Points on a hilly landscape, in no order, each with its height.
From any point a ball rolls to the lowest of the 2 points nearest to it. It stops when none of these is lower. Distance is the straight distance between rows; heights are no part of it.
vezab h=4.74: [142 118 168 124  84  71  80  86 147  87 137 157  87 117 146 144 143 142
 132 100]
bodi h=6.66: [120 170  93 132  93 151 119 154 167 108 174  91 121 138  81 133 126 111
 100 125]
nafu h=5.09: [111 135 122 137 132 171  61 158 107  84  79 115 107 155 111 182 180 167
 116 189]
Pago h=3.08: [ 94 160 113 163 141 116 142 173 130  91  66  88 153 113 148  87 110 174
 167 150]
Bibuk h=4.92: [142 170 170 152  71 164 137 135 169 131 152 111 154 128 102  69 157 101
 144 143]
demid h=3.53: [ 76 123 116 141 152 170 110 180  91 106  93 122 111 147 162 171 159 186
 152 120]
kemeg h=5.69: [145 110  99  98  86 125 100 135 150 157 124 110 110 137 159 158  86 145
  60  88]
Lefeg h=3.68: [110 151  91 105 129 133 174 149 189 127 131  17 150 145 153 146 144 140
 147 170]
vukuv h=5.48: [144 123 139 132 105  73  75  38  73 124 120 209 129 151 152 133 109 123
 143 130]
gaz h=7.29: [159 130 124  74 111 170 149 112 115  91 159 151 105 146  62 152 137  95
 123 135]
duk h=2.42: [162 131 106 134 138 151 129  69 141 145 180 162 128  88 176 142 132  58
 159 109]
Mol h=5.22: [109 147 119 157 100 106  64 107  64 156 116 166 137 123 148  97  92 145
 136 102]
femo h=2.72: [100 162 106 148 147 135 133 147 144 134  78  78 185  96 113  80 129 154
 158 104]
vuped h=5.66: [123 127 117 101  68  70  83  89  93 129 126 149 109 147 159 139 133 131
  91 100]
nime h=4.67: [100  84 156 164 153 140 107 114 172 155 148 177 152 123  81  99  94 139
 124 120]
reku h=6.89: [123 160  98 121 127 157  83  70 105 140 117 118 130  83 130 166 163 127
 148 110]
dis h=1.05: [115 132 131  98 101 175 127 155  71 152 125 145  97 114 123 158 106 135
 119 141]
pud h=2.88: [136 150  86 125 118 120  71 189 141 113  91  85 115  96 138 129 124 141
 122 174]
kulan h=4.07: [ 93 125 181 152 120 117 166 162  91  93 134 174 123 125 162 119 131 115
 149 127]
fori h=2.29: [144 132 105 124  75 115 167  98 136 158 151 169 137 109 199 186  54 138
 170 133]
filoz h=6.15: [153 127 143 104 110 159 144 106  86 167 112 169 143 126 191 113 120 135
 161  93]
rukov h=7.86: [ 85 137 150 185  99  86 168 137 137 147 161  77  78 151  78 112 142 144
  97 114]
rur h=2.52: [121 165 135 162 135 138 159 154  81  97 100  68 125 156 165  73 185 133
 126  93]
Mepit h=4.79: [ 90  58 147 181 180 162 100 107 184 182 139 166 158 153 128  65 115 140
 102 127]
Tedar h=5.15: [125 135  93 106  82 135 101 159 120 129 106 130  85 138 185 144 106 176
 160 146]
Rulu h=5.11: [132 110 173 175 144 111  94 144 132  58 100 169 130 143 133  99 133 118
 114 102]
dus h=7.51: [104 135  96  88 143 113  95 139 132 124 133 105 131 104  97 159 159 129
 115 152]
sogaf h=4.98: [148 109 148 144 150 159 133 137 158 120 136 143 195 172 129  68 112  84
 131 163]
veva h=2.50: [112 134 135 145 159 108 124 154 166 167  97  66 208 107 153  69 113 133
 126 118]
Bege h=5.26: [126 110 151 174 151 126  87 143 142  73 152 136 147 144 116 134 128 142
 107 130]
sakud h=4.03: [123 115  97 121 167 119  89 135  89 118  98 147 131 117 118 110 105 166
 110  86]
muko h=0.79: [168 141 152 162  81 144 110  83 132 139  94 160 103 103 156 180 102 109
 101 147]
Dek h=3.14: [140 176  67 172 102 173 114  94  52 166  87 141 130 104 152 151 130 117
 131 147]
mero h=4.93: [136  84 108 153 191 133 136 122 136 123 113 118 158 170 138  55 124 107
 114  79]
razup h=1.60: [124 121 109 115 131 115 118 135 109 161 118 134  80  61 167 218 120 123
 118 156]
fol h=1.33: [144  87 176 149 147 151 148 101 152 171 142 204 114 112 164  92  95  84
 121 134]
bodef h=6.55: [116 162 124 124  84 183  95 122 182  90 167 131 159 142  81 146 117 113
 134 137]
Kebav h=4.58: [137 142 151  89 124  73 122  71 107 116 134 153 109  79 173 144 159 102
 178 124]
Soko h=1.52: [132 139 128 110 142 150 142 127  76 137 131 119 119 127 103 103 166 101
 117  97]
pag h=4.99: [144 145 124 139 146 155 118 108 162  96 132 166 139 120  54 108 133 139
 181 154]
Gira h=4.86: [125  59 147 162 190 158 136 120 130 159 130 163 159 137 156  91 116 123
 117  96]
miki h=6.39: [157 104  89 162 187 111 190  91 148 166 159 103 126 156  72  84 105 111
 113 137]
Zepe h=1.98: [ 79 167  97 144 121 160 113 191 113 110  93 120 100 102 156 143 147 107
 137 148]
nofol h=4.78: [114 163 178 136  93 201 158 144 163 142 110 112 140 137 103  89 150 142
 152 121]
ton h=5.36: [114 129 113 160  87  67  67  85  92 111 108 197 136 129 152 111  84 104
 109 113]
Fefi h=6.88: [120  69 194  99 165 139 112 118 123 179 129 157 166 131 143 174 134 121
  94 123]
Ginot h=6.13: [107 135  94 134 129 155 176 213 125 111 120 101 113 161 130 172 112 116
 116 166]
Vezak h=1.49: [153 111 200 148 143 145 155  98 167 119 153 150 119 174 137  49 168  71
 124 168]
Let h=6.61: [169 123 175  90  67  98 122 123 163 161 172 124 128 128 148  99  90 125
 103 148]
bap h=5.99: [113 126 166  86  94 115  79 102 141 146 156 135 143 149 110 161 118 130
 108 127]
dufod h=1.96: [140 101 114 159 113 117  70 123 126 127 101 140 109 110 186 201  87 146
  90 103]
vomik h=6.54: [207 100 165 147 141 141 137 135 100 134 158 149 104 141 131 124 114 137
 120 131]
bonab h=2.21: [103 155 113 159  71 150  89 154 101 142 191 108 104 133 168  91 142 158
 121 101]
Fes h=3.07: [115 114 148 102 117 147  78  96 116 137  74 134 138 146 134 120 153 147
 107  78]
gopub h=6.16: [118 104 156 144 164 167 172 123 141  98 102 150 162 122 103 164 134 122
 148 113]
rubog h=3.57: [122 132 106 112 128 118 125 208  94 107  76 116  50 155 118 147 139 135
 138 190]
vel h=2.67: [142 149 142 139 146 134 169 150  80 111  78  65 119 179 137  89 177 167
 129 147]
pidi h=7.48: [124 131 133 113 143  85 159 130 119  94 102  94 164 175 158 120 128 191
 181 158]
giti h=4.88: [137 136 115 119 111  78  90 104 131  81 107 133  83 100 135 120 150 154
 111  83]
Budi h=4.52: [147 141 156  95 113  86 157 121 113 117 138 134 111 102 197 134 135 151
 197 121]
fefa h=3.11: [159 119  94 136 169 124 126 123 121 150 182 138 151 119 120 104 125 165
 186 130]
Regid h=6.52: [160 110 178 136 164 122 143 153 134 133 128  79 165 123 134 176 142  77
  82 175]
kepi h=4.32: [172 102 133 127 157 134 105  85 183 150 153 151 124  96  98  98 135  93
 120 150]
Meti h=5.49: [ 82  97 146  96  95 132 117 133 150 158 132 119 103 120 124 161 131 106
  77  77]
Dimem h=0.55: [155 118 124 162 155 156 192 120 112 125 190  92 119 185 148 123 173 100
 105  75]
mag h=5.10: [109 154 176 163  88 147  71 140  83 139 104 144 153 127 135  69 118 129
 145 107]
dopat h=5.74: [159 134 104 112 144  97 144 127  89 117 162 123 146 118 158  77 162  55
 106  83]
padul h=5.84: [158 112 133 108 138  51 125 138 139 162 171  99 120  93 143 100 119 115
 102 107]
Beli h=5.89: [142 110 117 129 157  53 111 108 136 127 218 118 117  89 174 131 147  82
 107 108]
bolim h=1.54: [129  94 200 126 174 101 132 131  94 168 123 177 103 128  94 123 112 143
 118 125]
tureb h=6.42: [140 171  64  90  86 153  59 110  78 109  80 131 105 139  95 148 132 138
 103 163]
mobim h=4.64: [162 156 155 102  96 173 149 109 157 142 106 133 115 116 118  92 140 133
 144 116]
vik h=4.87: [ 96 135 100 124 115  98 117 165 122 130  85 149 111  99 152 132 102 188
 171 162]
besu h=6.17: [129 133 130  78  86 127  84 130 140 101 188 124 117 146 120 187 127 144
 122 145]
Busa h=3.93: [126 159 134 131 153  95 169 117 189 143 110  32 177 134 133 125 131 123
 141 163]
Tum h=5.57: [ 78 152 145 146 109 133 125 124 139 122 152 136 112  91  79 139 174 145
 149  98]
Bemad h=6.59: [ 97 126 115 178 161  91 147 135 149 127  58  79  96 133  77 153 116 183
 105 159]
Deref h=6.87: [108 115  64  75 104 139 109 139 146  70 147 128 100 167 111 179 139 157
  95 110]
penu h=1.42: [181 156 137 139  61 154 102 103 141 151 149 128 105 108 139 153 127 140
 125 139]
nas h=3.56: [130 133  75  81 117 121 128 116 150 126  82 129 109 119 110 101  96 161
 113  69]
Nizan h=1.80: [113 149 132 101  63 108 110 109 172 133  94 124  97  93 191 157 128 160
 157 108]
sudab h=1.70: [100 147 112 125 151 123 158 162  91 104  98 131 119 108 138 121 156 103
 135 120]
Mido h=4.47: [163  93  96 136 174 192  92  76 167 150 162 166 140 119 137 102 127  71
 124 145]
Ses h=6.18: [152  88 119 148 167 105 187  95 123 130 192  86 102 177 102 160 136 134
 122 116]
tilep h=4.39: [155 165  94 114 119 154 188 141 133 162  92 131 115  68  95  98 127  78
 132 105]
potav h=6.29: [167 127 148  78 122 109 179 142 117 155 127  97 150 149 160 106 139 111
  91 145]
Furuf h=2.34: [131 160 103 155  95 158 122 169  77 125 173 103 128 146 150  87 138 103
  94  80]
tokad h=5.34: [110 141  77 130  81 132 106 152  90 168 109 118 120 102 199 160  85 146
 140 150]
kem h=1.45: [107 174 117 114  96 133 109 144  75 154  95 178 103  96 135 159  97  96
 127 161]
nad h=1.34: [ 88 136 140  96 114 167 145 152  85 146 136 112 115 153 130 147 159 123
 106 129]
gula h=6.95: [103  70 200 124 171 118 161 122 158 207 122 126 164 134 115 140 144 112
 110 131]
Bib h=3.52: [ 86 163 108 157 157 101 143 151 115 121  88  61 149 153  99 100 129 173
 178 183]
Fito h=4.18: [ 91 157 133 111 114  83 164 107 183 122 123  66 148 110 100 124 171 133
 145 161]
mupo h=2.06: [129 141 120 108  76 131 158  89 176 127 106 137  93  67 175 170 153 110
 149  84]
Suziz h=3.26: [118 131 138  99 111 140 116 119 135 139  99 102 175 115 154 127 166 116
 108 116]
vig h=6.41: [173 128 150  88 159 124 136 128 133 156 146  76 159 145 116 144 150 116
 108 179]
Bobo h=4.75: [154 133 138 138 134 183  87 113 127  90 157 183 156 146  81  99 120 115
 133 143]
til h=6.76: [114 102 197 124 158 136 120 140 133 159  68 117 147 116 151 174 145 140
  99 126]
Pere h=3.21: [131 143 121 110 125 114 106 174  71 116 119 112  56 129  94 107 140 145
 155 222]
Boti h=0.22: [117 106 103 212 182 151 152 106 201 141 169 100 147 160  87 103 114  82
  94 138]
geliv h=4.65: [139 109 146 111 116  58 128  87 149  79 135 178 112 109 168 145 154 107
 168  89]
tuveb h=1.40: [149  91 199 136 116 134 123  91 171 137 149 182 105 132 175  67 136  70
 114 136]
tanas h=5.00: [127  99 137 193 174 124 119 129 156  90  85 140 163 131 129  77 117 130
 118  70]
nof h=6.44: [136 167 143 106  93 180 143 150 144  91 179 143 136 153 104 139 127 139
 129 163]
Sipa h=6.32: [155  95  84 150 146 133 161 125 152 144 185  77 133 193  98  93 110 154
  99  94]
zukem h=5.70: [166 134 122  94 141 133 146 119 113 101 149 139 169 158 167  66 151  74
 156 107]
luri h=7.77: [ 85 116 104 175 140 104 129 151 143 132 155  95  91 124  82 107 147 140
  99  80]
tudol h=2.49: [129  93 117 143 141 132  86 109 114 153 117 121 101  90 182 210 140 169
 119  91]
med h=4.90: [ 75 126 142 106  85 110 107 160 133 135 122 140 135 130 177 199  68 128
 123 177]
div h=6.65: [118 133 148 173 100 118 106 169 113 107 126 117 103 104 121  95 131  71
  77 109]
Fudon h=6.27: [114  84 124 168 162 128 154 103 144 170 193 127 144 213 118  86 109 124
 102 102]
zelav h=5.07: [122 108 144 103 109  99 119  93 133 104  99 133  81 124  85 143 172 173
  89 109]
gem h=3.95: [108 180  52  96 106 154 114 134 113 171 101 114 147  73 117 138 111 131
 154 135]
totut h=5.43: [120 153 102 132 119 141 139  99 129 110 141 128  91  88 114 114 172 147
 176  83]
zisa h=3.80: [ 95 145  97 138 143  68 141 135 129 105 125 133 146 117  95  97 103 190
 195 138]
rafur h=6.69: [147  90 182  73 125 103 117 109 162 143 151 165 161 160 160  74  94  93
 112 127]
vutiv h=5.42: [155 151 151 144 117 183  97 107 117  75 115 171 122 121 127 134 145 147
 168 112]
kave h=2.38: [153 152 100 141  95 119  74 175 134 112 135  67  73 139 120 113 132 150
 117 170]
Ladin h=6.20: [104 125 151 179 143 118 160 170 155 122  89 118  98 107  80 131 112 189
 149 144]
vapem h=4.63: [110 137 137 109 105 160  87 155 132 103  52 127 101 118 132 166 152 147
 125 147]
naz h=5.96: [ 71 107 143 171 155 160 177 127 161 108 114 128 114 116  89 178 135 150
 132 116]
Sak h=7.37: [138 121 133 102 175 114  85  98 142 133 114 143 134  89  99 159 154 103
 115 125]
Pogis h=7.66: [ 92 131  78 133 137 119  98 163 112 107 124 101  82 118  92 137 168 151
  98 116]
Bizov h=1.19: [132 125 129  91 130 141 145 149 124 139 160 118 109  87 158 200 142 100
 123 142]
Vap h=0.07: [120  91 102 185 203 142 144  61 174 148 181  88 142 208 120 123 132 100
 111 151]
Vete h=6.63: [129  99 172 138 185 115 130 138 131 148  87  93 186 155 133 184 145 128
  74 150]
Dotub h=6.85: [192 144 139  90 108 212 159 143 109  98 113 126  87 137 122 163 131 153
 120 144]
tul h=4.34: [ 53 131 102 149 144  74 124 174 112 113 120 133 123 100  97 136 112 169
 164 143]
tizug h=4.44: [117 123 137  88 115  81 164 117 132 135 110 112 126 100 165 121 164 141
 157  94]
bara h=2.82: [168 164  70 181 114 206 101 120  61 151 132 152 165 117 148 151 100 109
 146 125]
pap h=1.41: [146 149 125 169 138 157 154 131 158  94 152  48 133 156 121 153 142 176
 155 155]
murol h=5.81: [ 91 116 131  83  55  77  70 112 141 132 129 144 117 159 122 140 112 164
  88 108]
varas h=5.08: [130 138 161 131 141 169 120 132 174 142 118 135 212 116 132  93  99 112
 158 127]
Zomog h=2.48: [ 91 164 114 158 125 130 117 204 105 136 115 103  92 101 117 114 163 127
 174 192]
dif h=5.44: [103 125 164 165 129 152 149 145 172 139 141 114 154 142 144 126 120 176
 180 149]
fezab h=1.99: [145 138 114 131  93 113 102 164 102 117 167 108 112 123 139  95 134 152
 124 138]
Zir h=6.33: [175 153 135 141 130 161 172 182  64 127 137 115  87  94 132 135 124 101
 130 148]
Vuge h=6.45: [171 120 103 162 175 122 153 138 154 149 162  91 136 119  77 121  90 118
 105 137]
Vab h=6.25: [176 147 146  65 130 138 171 148 108 174 130  83 123  99 168  97 143 104
 129 117]
Liv h=3.00: [119 128 136 149 155 147 161 132 127 142  68  96 144 134  96  96 137 169
 129 105]
Famas h=4.26: [ 94 151 125  94  99 158  94 171 105 130  52 147  75 130 122 133 139 150
 183 183]
zal h=4.23: [143 174  81  98 104 150 144 149  92 151  68 121 112  76 123 115 127 101
 147 147]
baz h=5.76: [ 97 133 180 149 122 123 197 140 177 141 101 123 143 124 103 149 118 177
 163 163]
gizun h=1.12: [132  86 165  63 144  92 148 101 118 155 100 152 146 151  87  93 132 123
 123 126]
guzi h=4.21: [ 79 133 174 141 112  94 178 190 120 145 125 160 140 110 158 133  88 136
 160 141]
ludiv h=5.23: [101 155 147 118 118 169 141 152 150 157 119 135 197 116 168 121 114 162
 179 118]
vobun h=3.03: [ 97 122  97 132 153 157  86 136  99 130  65 119 117 100 176 195 145 163
 146 116]
Lenaz h=2.31: [141 142 104 115  74 131 166  79 136 136 166 186 160 124 173 135  73  79
 181 131]
taku h=2.19: [140 144  88 137 150 118  93 119 120 132 124 129 103  57 175 202 124 151
 167 151]
Sazev h=6.36: [142 105  80 194 188 128 185  94 155 135 159  67 124 173  80 109  86 119
  99  84]
dake h=5.97: [147 114  82 119 126  88 119 104 141 102 221 119 116 120 162 156 121 117
 133 108]
buk h=1.85: [128 101 168 168 156 109 131 145 110 155 122 125 137 123  93 129 118 145
  99 135]
Doda h=6.62: [190  95 151  67 137 107 137 106 172 109 160 172 149 176 129  89 114  98
 119 176]
vige h=6.99: [130 159 108 145 117 151  83  79 125 128  73 151 157  96 139 117 140 109
 137 107]
Tozin h=3.50: [198 147 107 103 136 118 125 106  99 175 174 122 131 117 109 100 110 156
 154 157]
vatu h=5.60: [142 141 129 167 146 161 139 118 154 102 151 174 145 140 128  51 122 106
 196 108]
far h=6.75: [112 158  64 111  83 144  90 129 153  96 158 116  91 123 126 155 111 132
 111 101]
Zaval h=5.83: [ 79 148 100 169 143 122 162 164 140  59 112  70 144 190 101 164 108 147
 123 185]
dagud h=4.51: [161 157 133 101 115 180 142 100 140 152  93 164 133  83 108  97 131  65
 130  98]
kep h=7.02: [155 112  75  91 127 151 106 136 106  99 110 134  95 132 107 176 118 153
 111 118]
gaki h=2.95: [115 124 118 134 139 150 159 179 103 129 100  71 128 168 144 132 144 181
 152 160]
vizuz h=6.60: [134 131 109 158 123 131 126 139 124 126 124 135 137 131  99  75 105  79
  83  86]
nekar h=6.86: [ 85 112 105 126 157  86 172 109 128 113  66  97  80 169  49 159 139 176
  93 146]
buda h=4.01: [166 100 132  82 148  85  93  71 104 142 158 156 116 118  85  85 143 119
 114 112]
Kasig h=6.06: [165 141 121 113 121 123 138 100 149  84 211 121 106 133 120 174 168 124
 144 115]
rudim h=3.40: [154 152  85 148 101 156 119  73  63 216 104 149 157 111 138 137 114 121
 118 119]
Rer h=0.60: [122 151 102 194 151 183 164 161 147 105 151  81 153 150 114 111 120 141
 148  94]
reset h=7.95: [ 58 161 160 140  59 124 123 148 118 123 168 138 100 124 149 110 165  96
 124 112]
Bog h=6.24: [106  98 138 165 158 136 186 120 128 164 194 116 133 169  86 131 131 108
 119 105]
mal h=2.15: [113 118 168 171 156  99 135 163 144 141  99 130 148  96 137 109 109 117
 129 117]
feril h=0.96: [130 174 104 185 153 153 161 152 149 107 170  80 135 119 123 123 151 140
 175 157]
gozof h=5.75: [102 119 161 177 151 121 137 127 182 106 160 114  98  92  83 160 157 138
 127 113]
Pes h=6.23: [137 146 100 147 123 161 154 217  72 100 125 110  79 133 113 135 119 100
 103 156]
vebu h=5.25: [144 145 138 157 125 122 134 119 143  61 130 178 116  91 101 129 151 140
 186 126]
Tuban h=5.33: [131  87 167 129 142 118 182 102 178 118 130 110 100 161  64 150 125 107
  71 110]
nolu h=5.78: [144 120 138 103 137  44 135 134 127 132 150 103 155 116 137  59 140  65
  85 108]
Raz h=7.98: [121 158 153 103  85 114 128 125 107 121 177 138 126 113 126 138 168  87
 133 132]
kabun h=1.47: [120 124 132 100  65  69 128  94 143 145 126 148  82 108 179 151  93 184
 169 136]
nudi h=6.05: [135 104 111  79 135 150 136  73  96 156  95 164 149 140 176 164 107 144
 134  83]
Ligip h=0.77: [167  55 175 100 167  72 128 111 110 129 123 164 130 130 151 136  91 122
  97 130]
pevuf h=3.91: [107 133 121  87 119 140 108 201 125 100  47 121 103 158 142 140 132 119
 158 211]
nov h=0.38: [115 128 100 206 155 146 168 136 187 107 124  86 149 136 100  88 110 102
 122 105]
zopi h=5.64: [104 146 132 172 164 111 140 141 118  67 130 109 150 183  56 151  98 139
 126 181]
fon h=2.41: [103 144 130 144 145 139 148 151 100 101 149  86 158 169 145  83 153 105
  96  71]
gogo h=2.27: [138 138 124 107 123 139 150  85 173 124 154 150 142  80 148 150 161  90
 170 103]
dig h=7.03: [104 132  99 111 133  90 147 135 133  87  77 119  92 146  68 112 149 185
 133 133]
gifo h=2.90: [111 162 157 130 118 114 138 166  84 147 118 111  93 105 100 110 148 133
 129 192]
fute h=6.19: [163 156 132  82 114 125 169 123  99 162 102 127 157  99 178  76 125 137
 169 120]
Nol h=7.19: [173 137  90  98 127 160 164 140 125  92 134 147  86 107  75 189 105 115
 111 111]
bef h=6.51: [177 130 152 112 122 104 105 144 138 142 187 106 143 140 136 128 124 108
 107 173]
Sol h=0.89: [136 114  93 106 152 123 173 164 123 119 188  75 122 117 163 190 126 126
 119 148]
bavi h=6.46: [183  92 157 133 189 136 190 126 104 144 149 159 118 148  99 142 129 109
 108 145]
lurof h=1.95: [ 71 161  98 149 110 157  75 137  62 140  93 160 124  89 129 173 126 124
 134 143]
davo h=6.14: [147 130 118 108 136  91 184 113 127 110 192  96  82 145 106 139 168 128
 114 119]
daba h=4.48: [142  75 143 134 145 137 110 116 150 148 154 184 132 101 104 137  59 136
 113 109]
Pase h=5.01: [111 156 183 118  82 140 114 131 128 157 143 143 156 139 115  65 121 122
 136 125]
Kare h=4.91: [165 121 161 144 127 153 105  94 170 112 135 149 163 209 102  51 124 113
 105 157]
nomub h=6.74: [190 116 132 119 119 161 158 162 111  71 125 121 118 180 136 141 124 143
 102 147]
mife h=6.21: [115 154  91  83 100 128  87 150 110  90  95 116 115 148 110 108 106 139
 105 144]
nomur h=5.54: [138 122 142 140 140 168 117 101 142  59 128 190 148 148 130  81 153 150
 190 100]
Nulu h=7.11: [122 139 109 139 120 111  46  59 129 119  82 177 185  94 146 161 112  94
 131 117]
sitem h=3.39: [120 126 100  97 151 101  79 191 109 151  56 109 116 105 119 123 100 141
 108 189]
moduv h=7.01: [ 94 105 176 127 144 130 157 100 166 203 164 134 165 139  80  95 140 106
 111 127]
Lev h=0.68: [135 118 116 147 142 156 186 172 122 118 177  78 132 159 169 163 145 105
 105 119]
Tode h=6.48: [196 110 129  63 145 126  87  87 120 121 150 172 159 150 121 126 124  96
 125 156]
Dosar h=2.13: [130 165 108  92  68 139 143 113 132 133 143 163 159 107 131 101  85 109
 154 109]
pifit h=2.74: [153 143 112 148 150 124 112 107 116 124 161 147 113  90 142 147 105 153
 171 119]
karuz h=6.31: [120 136 131 118  94 161 133 140 135  98 174 156 121 123 121 196 118 151
 149 148]
nabim h=2.83: [ 67 113  99 113 105 139  84 110  94 134  99 120 135 132 162 140 142 178
 123  62]
tasi h=3.81: [179 136 131  92 116 106 109  66 105 189 164 151 106 127 111 116 131 144
 132 119]
doso h=5.41: [100  88 157 109 122 110 188 145 173 135 118 119  98 130 118 144 138 107
  58  79]
sif h=6.03: [113 132  97  65  86  90  78 123 137 103 102 104 141 138 116 118 143 168
 110 122]
neke h=1.89: [131 127 103  92  85 133 154 115 139 170 133 146  98  99 161 160  74 165
 151 124]
bos h=6.35: [152 131 126  75 128 130 111 114  88  90 129 155 162 150 148 158 130 111
 124 134]
fal h=3.45: [110 144 112  99 103 133 171 154 156 140 126  80 164 142 159 123 161 131
 147 133]
Tovaz h=1.51: [131  88 128 120 128 102  69 138 124 118 140 150 150 123 190 167  92 116
  86 110]
govad h=5.58: [121 107 125 142  83 128  94 121 164 133 116 128 107 123 140 134  97  92
  56  70]
gufud h=3.28: [ 93 142 100 107 137 140 138 137 154 123  82 120 147 127  71 118 111 139
 114 102]
ral h=6.40: [179 131 147 129 161 123 183 154  82 142 166 135 103 106  98 152 127  93
 101 174]
mune h=4.25: [154  87 105 142 189 141 106 110  96 143 127 153 136  99 103 133  93 135
 111  97]
karos h=4.66: [ 62 129 131  93 114  86 140 191 142 143 150 110 165 126 167 189 106 118
 135 173]
nefa h=7.34: [137 138 166 153 159  57 165 100 137  87 142  88 129 168 126 128 143 192
 187 172]
gil h=6.70: [139 102 170  78  81  90 128 145 164 124 134 121 150 150 170 110 111 128
 109 117]
Mep h=4.61: [161 108 108 167 153 198  84 108 162  97 146 203 121 109 104 105 120  85
 134 122]
dafo h=0.26: [124 107 132 185 183 135 137  58 128 137 172  77 130 187  93 135 178 125
 101 114]
Ror h=6.64: [198 103 146 121 145 145 123 141 101  71 152 150 100 162 140 173 102 160
 122 126]
nerir h=7.24: [133 129 120 127 127  98  94  87 176 132 115 150 160  81 132 163 105  93
 125 125]
fovu h=6.53: [135 142 103 167 135 138 117 172 127 132 151 111 144  97  79 118  81  96
  83 132]
Vemi h=2.51: [ 69 163  91 133  81 150  69 102  86 154  96 147 119 133 148 146 154 158
 149 110]
Zos h=2.35: [124 110 130 166 175 122 122 189 121 172  79  91 173  93 150  83 102 135
 105  92]
teko h=3.87: [ 98 138 125 106 155  69 103 177  92 138  75  81 117 139 104 141 157 129
 108 195]
zugi h=5.45: [ 96 116 135 155 142  89 120 146 157  86 158 112 172 169  94 166 108 114
 110 160]
nunu h=5.56: [132 105 152  96 110  74  82  56  75 149 138 191 128 130 152 113 142 102
 111  96]
taka h=3.64: [122 156  75 123 126 138  94 115 100 196 109 146 160  91 128 119  91 122
 127 104]
pateb h=1.90: [126 158 126 103  49 161 111 113 126 137 159 132 153 139 152 131 115 137
 143 129]
bor h=6.00: [ 99 147  79 162 151 139 167 203 133 101 115  57 118 192 144 165 114 134
 147 206]
duga h=3.43: [ 95 148  87  98 141 137 123 172 129 138  82  64 142 142 115 107 153 203
 173 169]
Mezi h=5.53: [154 124 118 129 181 149 143  98 134 109 116 151 123  87 110  86 173 127
 174  74]
gok h=1.46: [133  90 190 134 171 122 130 117 111 169 122 206 103  93 129 137 131  79
 120 125]
neba h=1.30: [119 108 180 116 159 107 142  88 112 153  98 197 124 122  81  77 148 128
 146 114]
fazu h=3.89: [ 76 122 146 170 124 150 135 168 108  77 106 150 120 139 144 155 135 149
 132 115]
Roto h=3.42: [142 135 123 145 135  93 116 112 138 111 166 126 135 118 107  64 127 172
 202 128]
gad h=5.67: [146 116 124 107 126 167 137  96 150 115 150 185 167 157 159  70 115  91
 172  99]
gelo h=3.79: [ 97 105  61  85 145  91 131 154 105 120  97 119 125 121 140 108 114 159
 124  70]
mim h=7.20: [123 134 125 153 158  68 163 114 129  72 107 108  89 137  93 133 140 193
 165 162]
Puset h=0.94: [170  68 174  77 173  80 151 104 130 140  94 158 115 118 124  92 127  82
  93 134]
zit h=1.11: [138  78 160 106 155  96 124 154 109 117 134 144 152 142 148 173  96 155
  94 126]
Zibit h=4.17: [181  97 132 110 196 107 108  97 153 131 118 147 128 119  93  73 163 111
 112 128]
Rutu h=7.92: [ 67 129 184 162  77 109 147 157 115 142 167 112  87 167 125 101 163 132
 104 106]
Tuz h=6.26: [121 122 128  92 141 144 168 138 107  82 106 160 172 140 106 150 122  84
 140 131]
Donip h=1.58: [137 146 171 146 116 149 148 103 169 121 170 125 158 182 109  41 177  66
 143 137]
susu h=2.56: [154 149  93 182 120 190 126  70 104 150 140 162 155  99 169 150 130  68
 146 112]
Lut h=5.95: [141 119 128 107 118 150 123 119  95 152  65 149 126 124 193 182 124 136
  98  94]
limi h=0.43: [151 133 130 190 151 154 156 106 122 113 179  83 115 169 106 113 181 116
 120 126]
razi h=5.13: [122 123 123 111  86 131  90 173 121 175 142 109 148 128 179 162  80 138
 121 182]
fitum h=4.35: [ 99 156 133  98 119  56 160 134 158 117 129 111 135  75 137 114 156  98
 143 136]
zadil h=4.41: [ 37 132 151 122 128 107 177 162 155 146 134 114 169 123 134 148  96 113
 147 141]
pab h=5.24: [115  95 138 115 145 113 169 106 140 101 119 151  92 136  59 149 134 138
 112  97]
laza h=6.68: [141 167  88 107  82 156  65  89  89 129 131 128  89 114 111 189 153 133
 124 145]
befer h=4.81: [124  97 196 165 133 131  93 107 154 136 126 177 149 165  79  53 122 122
 118 143]
bebe h=5.85: [108 101 121  70  77 133 108 131 128 150  89 129 106 143 194 177 107 142
  91 118]
Sipat h=1.16: [176 112 171 162 114 140  97  89 145 159 127 199 111  93 162 140  94  91
 103 126]

For each start below, name the point where the ball stops.
tokad => Ligip
Lut => dis
nofol => kabun

Call two points neighbours if one is among the 2 nearest of the other. Go from one point of each pair to the other, from neighbour to neighbour, staying as low as possible. Name the highest point that can't be avoided.
kabun / Ligip => Lenaz
fezab / kabun => Bib
muko / Vap => tokad
Ligip / muko => bolim
